Each row is a point on a landscape with many valleys, with its height.
A ball rolls from a point to the lowest of its 2 nearest points, and stops where none of them is lower. Distance is the straight distance between rows; heights are no part of it.
(555): 96 100 110 110 135 182 120 142 71 121 99 101 144 139 82 153 94 141 83 128 160 118 147 142 117 68 147 116  height 2.79
(166): 90 155 156 124 120 136 164 115 108 153 131 153 157 148 108 102 129 113 78 126 78 139 125 159 139 157 182 96  height 1.15
(541): 61 163 84 135 128 92 144 132 104 146 104 101 103 113 91 117 143 121 169 113 139 151 103 63 150 112 187 124  height 2.95
(289): 46 164 129 174 159 129 162 128 101 146 109 128 133 114 59 116 119 137 112 128 107 143 97 125 156 143 198 108  height 2.21
(730): 148 103 122 108 169 143 124 126 148 126 130 136 111 206 140 171 115 169 119 135 143 82 154 163 125 112 127 152  height 1.68
(406): 49 120 96 149 123 124 117 139 119 141 111 93 129 133 92 119 99 102 156 147 91 165 77 102 159 150 209 136  height 6.16
(778): 84 117 113 107 87 134 98 140 129 167 139 89 95 146 129 105 105 123 135 130 123 145 129 110 120 165 164 139  height 5.29
(964): 141 112 117 118 175 87 114 127 137 168 105 112 114 151 139 119 101 117 146 163 89 114 96 104 154 133 142 136  height 1.57
(587): 88 162 145 144 127 166 118 117 107 124 148 133 164 126 82 94 124 110 82 122 101 148 107 149 111 134 182 105  height 1.80
(775): 144 89 142 89 76 160 99 114 118 81 174 133 162 149 137 163 104 102 59 126 145 123 132 144 80 98 132 158  height 5.69
(290): 138 113 130 98 121 161 130 128 117 86 111 150 112 96 152 139 141 134 116 132 140 100 170 138 87 106 64 110  height 4.70
(620): 197 119 172 102 102 131 129 103 131 117 165 158 164 137 158 118 105 129 90 129 174 141 126 156 92 144 116 165  height 3.69
(242): 183 131 119 127 151 85 166 124 152 150 70 158 87 121 103 112 147 166 170 103 140 73 121 132 197 110 94 129  height 5.94
(118): 188 119 126 104 129 154 94 118 145 111 159 118 101 116 152 126 113 156 141 124 171 98 119 145 97 129 67 121  height 4.39
(258): 140 87 166 108 93 126 116 130 132 120 148 138 205 212 154 155 114 106 94 129 102 116 147 163 165 134 163 172  height 6.46
(560): 111 97 115 126 144 170 94 136 121 133 135 100 135 102 117 131 98 150 102 122 197 118 117 108 104 134 94 131  height 5.11
(281): 77 149 122 148 151 74 131 153 143 179 144 110 121 134 121 115 113 93 120 129 102 146 98 92 131 158 136 122  height 0.41
(303): 62 133 112 159 131 143 99 151 85 128 101 96 104 114 66 126 72 95 132 121 127 164 79 110 138 122 194 131  height 6.02
(131): 188 102 129 111 130 166 79 120 113 95 152 116 156 118 145 133 142 130 102 111 177 100 126 138 101 109 69 127  height 4.71
(179): 175 145 184 101 108 70 148 131 146 151 121 169 132 161 162 99 168 122 133 107 96 114 144 150 146 169 129 125  height 0.88
(770): 128 83 135 94 85 137 85 102 130 121 144 98 123 151 128 165 119 112 119 136 117 137 123 128 136 122 180 185  height 5.18
(171): 100 126 70 154 137 141 106 133 79 139 110 109 120 85 109 130 128 168 132 95 169 170 130 113 102 104 114 103  height 5.63
(741): 76 166 158 156 121 118 121 150 119 150 158 126 133 134 126 104 108 55 95 101 125 152 106 115 116 153 134 123  height 1.12
(77): 178 69 126 169 140 182 103 152 80 94 95 79 187 82 150 141 137 142 113 163 152 163 179 135 110 76 85 64  height 5.27
(458): 219 152 143 129 159 139 153 122 177 117 106 157 81 149 136 113 142 170 166 139 126 77 120 156 168 154 113 132  height 4.60
(147): 138 134 84 159 181 129 129 135 80 137 67 140 132 99 114 125 136 165 141 90 170 141 131 99 148 104 115 96  height 5.77
(52): 99 117 170 129 84 140 134 127 114 119 147 153 199 187 120 124 113 74 91 129 80 154 136 181 153 125 193 155  height 6.39
(486): 164 154 190 109 123 76 126 117 144 119 139 160 78 143 176 124 137 136 147 119 113 95 129 150 127 173 96 127  height 0.01
(319): 86 140 123 137 152 115 171 129 108 167 81 140 133 130 91 121 132 148 102 109 93 128 127 127 164 143 181 94  height 1.67
(636): 112 134 130 124 139 104 157 113 133 128 127 158 131 119 136 133 174 86 103 117 84 130 110 118 133 149 142 139  height 2.25
(344): 172 184 185 114 101 84 134 134 177 74 164 169 59 139 175 122 132 142 171 122 118 97 97 178 107 176 74 125  height 1.47
(26): 120 124 111 105 143 63 141 145 142 162 69 114 86 141 119 116 111 190 208 147 130 119 128 96 175 158 164 138  height 5.04
(791): 154 132 135 89 141 124 104 135 172 128 118 134 115 106 147 124 99 170 161 107 150 93 120 122 138 150 76 114  height 4.68
(37): 123 107 146 92 94 168 121 114 112 86 148 156 118 119 159 138 116 105 76 145 139 122 147 137 55 119 106 134  height 5.28
(583): 128 127 86 112 193 134 150 133 147 154 100 148 123 160 128 122 137 163 131 116 137 103 130 118 127 123 132 94  height 1.13
(202): 171 165 126 134 145 134 108 135 161 86 133 150 49 141 147 132 101 155 181 138 127 76 115 171 130 125 55 129  height 2.26
(962): 80 151 59 118 169 133 166 146 129 146 101 132 132 124 106 106 126 130 127 124 118 117 119 90 127 115 138 90  height 0.75
(1053): 189 103 140 115 126 157 126 99 106 88 118 154 178 157 128 158 155 130 64 110 131 81 145 149 143 107 130 153  height 6.62
(986): 171 173 119 117 134 100 148 128 167 127 146 134 81 107 140 116 161 124 146 117 130 119 131 121 93 148 85 137  height 1.61
(117): 177 205 144 139 98 50 166 142 190 116 170 150 82 143 163 109 164 116 172 119 126 113 131 117 111 175 83 151  height 2.22
(641): 103 189 132 143 98 106 155 116 137 136 191 154 131 104 138 82 153 109 86 141 149 157 129 105 46 139 124 128  height 2.60
(980): 114 103 157 124 86 168 104 124 113 85 170 116 189 168 101 179 97 94 48 120 130 124 125 154 126 112 183 181  height 5.99
(604): 121 122 131 97 107 111 104 117 155 158 143 115 94 158 154 114 131 147 159 159 108 125 145 118 127 163 159 148  height 5.19
(907): 116 107 125 132 104 205 104 133 72 96 134 101 167 114 85 156 102 118 78 109 152 146 146 155 99 59 140 101  height 3.41
(226): 179 144 154 116 96 127 118 118 156 64 147 171 81 128 170 138 99 135 156 126 136 85 110 182 117 154 49 152  height 2.90
(598): 78 98 131 142 107 191 95 132 110 125 163 111 152 116 108 132 83 100 77 121 184 134 95 122 104 122 124 131  height 5.36
(557): 119 123 115 157 180 176 122 115 89 119 89 140 168 136 97 137 120 117 85 127 127 124 119 113 155 97 171 131  height 5.90
(1087): 108 127 145 101 106 57 138 133 166 170 126 98 89 128 147 120 127 171 195 153 105 117 136 94 160 171 149 125  height 5.10
(143): 85 140 90 140 103 124 93 139 83 160 119 101 90 108 108 116 97 136 119 105 141 154 129 107 109 134 125 119  height 5.45
(673): 62 204 108 170 131 139 114 151 124 116 143 116 149 90 61 80 124 92 114 102 98 154 102 95 103 110 159 84  height 2.12
(893): 212 143 129 138 163 143 161 110 139 132 114 146 103 109 136 131 141 164 134 119 154 101 121 148 146 151 90 129  height 4.36
(353): 127 146 109 111 143 75 153 109 155 134 106 156 105 113 142 142 155 124 155 96 88 118 118 95 159 132 122 111  height 2.67
(733): 153 70 117 158 132 168 114 123 83 85 117 98 160 99 120 173 161 170 69 165 137 152 179 170 65 65 94 112  height 5.34
(140): 122 98 158 126 113 98 149 130 183 153 154 139 166 146 168 127 124 97 189 147 115 146 122 127 189 156 124 165  height 2.77
(581): 79 127 177 140 68 168 111 128 115 99 157 145 172 152 84 141 86 76 79 116 123 159 122 176 126 121 182 172  height 6.23
(163): 65 91 138 128 95 124 107 137 148 142 148 96 166 135 103 119 122 92 132 151 75 159 86 127 159 163 183 152  height 6.26
(818): 119 73 128 117 103 114 91 124 130 138 119 102 158 183 132 152 123 120 160 150 101 132 135 132 188 136 175 186  height 5.05
(1091): 73 135 99 129 114 92 125 107 134 154 136 123 118 127 130 122 138 120 185 114 141 142 119 87 166 115 159 155  height 3.15
(501): 130 148 108 130 162 103 139 113 146 166 143 120 107 105 139 109 101 119 118 156 116 127 107 91 111 148 115 125  height 1.07
(272): 107 127 105 107 138 54 151 144 164 156 99 132 136 141 139 130 128 120 199 113 81 129 114 82 193 127 142 107  height 2.76
(894): 134 106 103 113 154 135 101 133 115 129 92 114 124 83 125 127 83 175 139 123 172 105 119 97 132 132 87 117  height 4.90
(921): 183 82 117 147 121 179 88 140 100 76 132 98 149 94 162 134 161 148 124 141 171 129 160 143 88 99 56 97  height 5.00
(1024): 110 128 122 147 115 188 101 127 79 125 119 93 107 103 86 136 104 90 102 121 130 167 114 123 116 111 174 131  height 5.78
(643): 142 105 116 105 149 156 110 143 108 137 95 111 125 160 111 160 98 159 102 131 153 104 166 143 115 89 130 144  height 2.20
(1065): 137 83 122 115 143 111 165 122 174 154 122 130 157 146 149 144 117 146 182 133 112 134 104 129 206 162 147 151  height 2.89
(1011): 155 145 183 153 106 51 161 173 204 122 142 153 123 165 173 104 174 125 217 143 84 105 133 151 178 183 91 145  height 2.70
(1030): 97 128 176 129 118 102 118 129 141 142 166 150 170 141 150 113 123 87 95 112 111 160 95 137 121 175 146 141  height 1.69
(827): 119 106 106 109 168 116 139 143 164 163 113 141 122 205 137 136 142 143 143 126 111 113 137 149 141 131 147 133  height 1.34
(783): 122 173 89 141 165 84 168 133 125 119 103 128 46 101 135 144 148 149 168 141 132 92 152 89 105 92 80 86  height 2.44
(780): 119 137 146 129 116 60 161 152 177 174 140 131 155 140 154 118 137 93 198 117 109 152 131 101 192 139 125 128  height 2.66
(702): 150 158 146 134 116 56 154 159 189 146 148 141 113 157 164 118 166 95 191 111 109 136 132 120 156 165 106 150  height 2.52
(463): 97 194 122 135 117 101 174 114 131 146 149 148 132 97 120 107 161 102 98 123 108 142 137 99 100 139 133 124  height 2.10
(564): 164 117 123 104 142 102 139 137 169 139 84 115 76 154 111 129 132 198 211 142 135 89 119 145 185 153 141 151  height 4.95
(311): 172 142 80 140 175 103 143 140 119 133 59 149 106 115 114 116 125 173 181 100 169 101 128 109 166 102 93 119  height 5.86
(474): 170 130 134 113 124 155 152 115 127 63 114 172 95 115 165 145 146 137 133 130 129 66 144 165 121 144 55 130  height 3.99
(492): 153 114 131 101 131 137 152 105 155 161 133 141 141 127 145 133 98 136 132 124 124 141 125 137 157 156 137 140  height 3.05
(66): 136 101 114 127 94 185 98 102 105 112 141 100 109 125 114 169 102 105 103 141 150 151 132 118 106 86 169 168  height 5.47
(682): 124 77 105 116 108 203 110 126 102 78 138 115 158 100 124 181 113 147 91 111 163 137 152 136 93 90 102 116  height 4.05
(1100): 108 163 119 151 121 145 147 117 103 133 163 132 142 81 129 90 155 129 93 150 162 153 159 118 63 100 98 95  height 3.11
(861): 161 125 109 122 167 140 123 139 121 110 101 130 56 142 141 157 119 134 158 133 140 85 132 141 122 107 80 126  height 0.52
(779): 34 128 178 154 90 115 122 148 156 148 162 99 147 110 83 108 101 94 145 139 79 180 83 126 151 164 205 122  height 6.36
(1008): 142 146 110 113 153 112 124 123 137 142 131 132 100 115 122 123 168 125 123 117 136 120 136 124 89 92 97 127  height 0.89
(30): 126 123 104 171 189 175 123 138 74 111 77 134 148 105 110 130 137 123 76 150 108 133 144 116 108 88 133 93  height 5.71
(56): 88 115 187 132 68 85 156 144 124 161 176 115 175 146 149 101 151 90 146 155 60 182 112 147 153 177 176 103  height 1.65
(141): 124 161 87 137 159 104 155 135 104 145 115 111 90 90 118 135 169 134 124 105 127 133 138 93 94 87 101 68  height 1.62
(285): 232 127 136 113 130 149 123 96 148 101 167 149 134 153 164 125 126 144 120 127 154 106 118 162 107 149 95 150  height 4.02
(653): 176 94 140 115 112 146 105 108 121 104 149 123 186 195 148 166 104 136 79 121 137 79 147 138 171 133 140 163  height 6.52
(1083): 98 150 126 133 82 106 119 96 143 145 170 144 129 115 144 106 138 101 147 110 149 148 129 103 137 145 131 168  height 3.35
(998): 169 93 154 114 105 114 121 111 149 133 121 125 141 178 144 146 157 135 162 142 108 107 145 155 183 148 149 192  height 4.96
(709): 105 98 128 172 153 183 99 118 85 121 144 100 140 89 119 144 141 148 92 159 181 165 146 121 66 73 119 106  height 4.34
(14): 185 102 128 129 120 153 124 107 90 94 133 125 141 102 132 139 156 156 62 156 134 133 166 174 54 106 86 131  height 5.79
(42): 161 139 148 112 134 153 137 101 126 135 135 162 138 109 157 122 99 128 107 130 147 132 150 122 115 135 113 126  height 3.32
(526): 148 105 121 181 174 163 130 134 76 118 91 110 159 74 138 128 142 129 105 166 133 164 164 124 94 73 91 54  height 5.46
(57): 84 155 95 132 147 169 129 132 119 128 127 132 152 95 102 107 132 115 99 113 122 150 117 106 102 123 138 100  height 1.36
(718): 181 137 149 106 123 111 132 120 176 135 112 142 96 156 144 108 153 152 187 155 111 89 141 153 170 154 127 167  height 4.80
(188): 108 73 105 179 157 178 111 133 82 91 97 87 158 73 97 169 154 174 87 163 152 172 152 140 78 70 120 102  height 4.84
(456): 50 195 106 139 110 95 142 130 134 134 145 100 139 97 77 106 141 97 141 94 101 151 93 70 139 119 173 89  height 2.63
(959): 90 133 142 184 112 169 119 117 75 110 157 124 140 71 105 109 134 109 76 149 152 173 138 138 58 91 114 89  height 3.71
(824): 127 139 174 112 96 79 159 135 145 171 135 138 167 142 129 95 172 102 128 119 68 152 124 140 163 165 163 117  height 1.26
(558): 156 128 83 123 174 137 145 148 94 125 75 112 58 109 129 146 129 150 163 146 142 105 153 122 103 81 93 93  height 1.81
(784): 126 136 141 102 113 120 108 134 167 131 141 135 112 133 156 118 135 97 175 105 160 121 130 110 148 140 104 170  height 3.57

Where does a ball stop that starts at each point below?
(1083): (962)
(733): (463)
(907): (962)
(682): (962)

Call two points neighbours if one is among the 2 nearest of the other. Go from one point of each pair to the other, from neighbour to neighbour, staying as low as possible. Name the highest point that can't be avoided.
(463) / (702): (272)
(1008) / (861): (783)
(166) / (962): (587)
(281) / (463): (636)
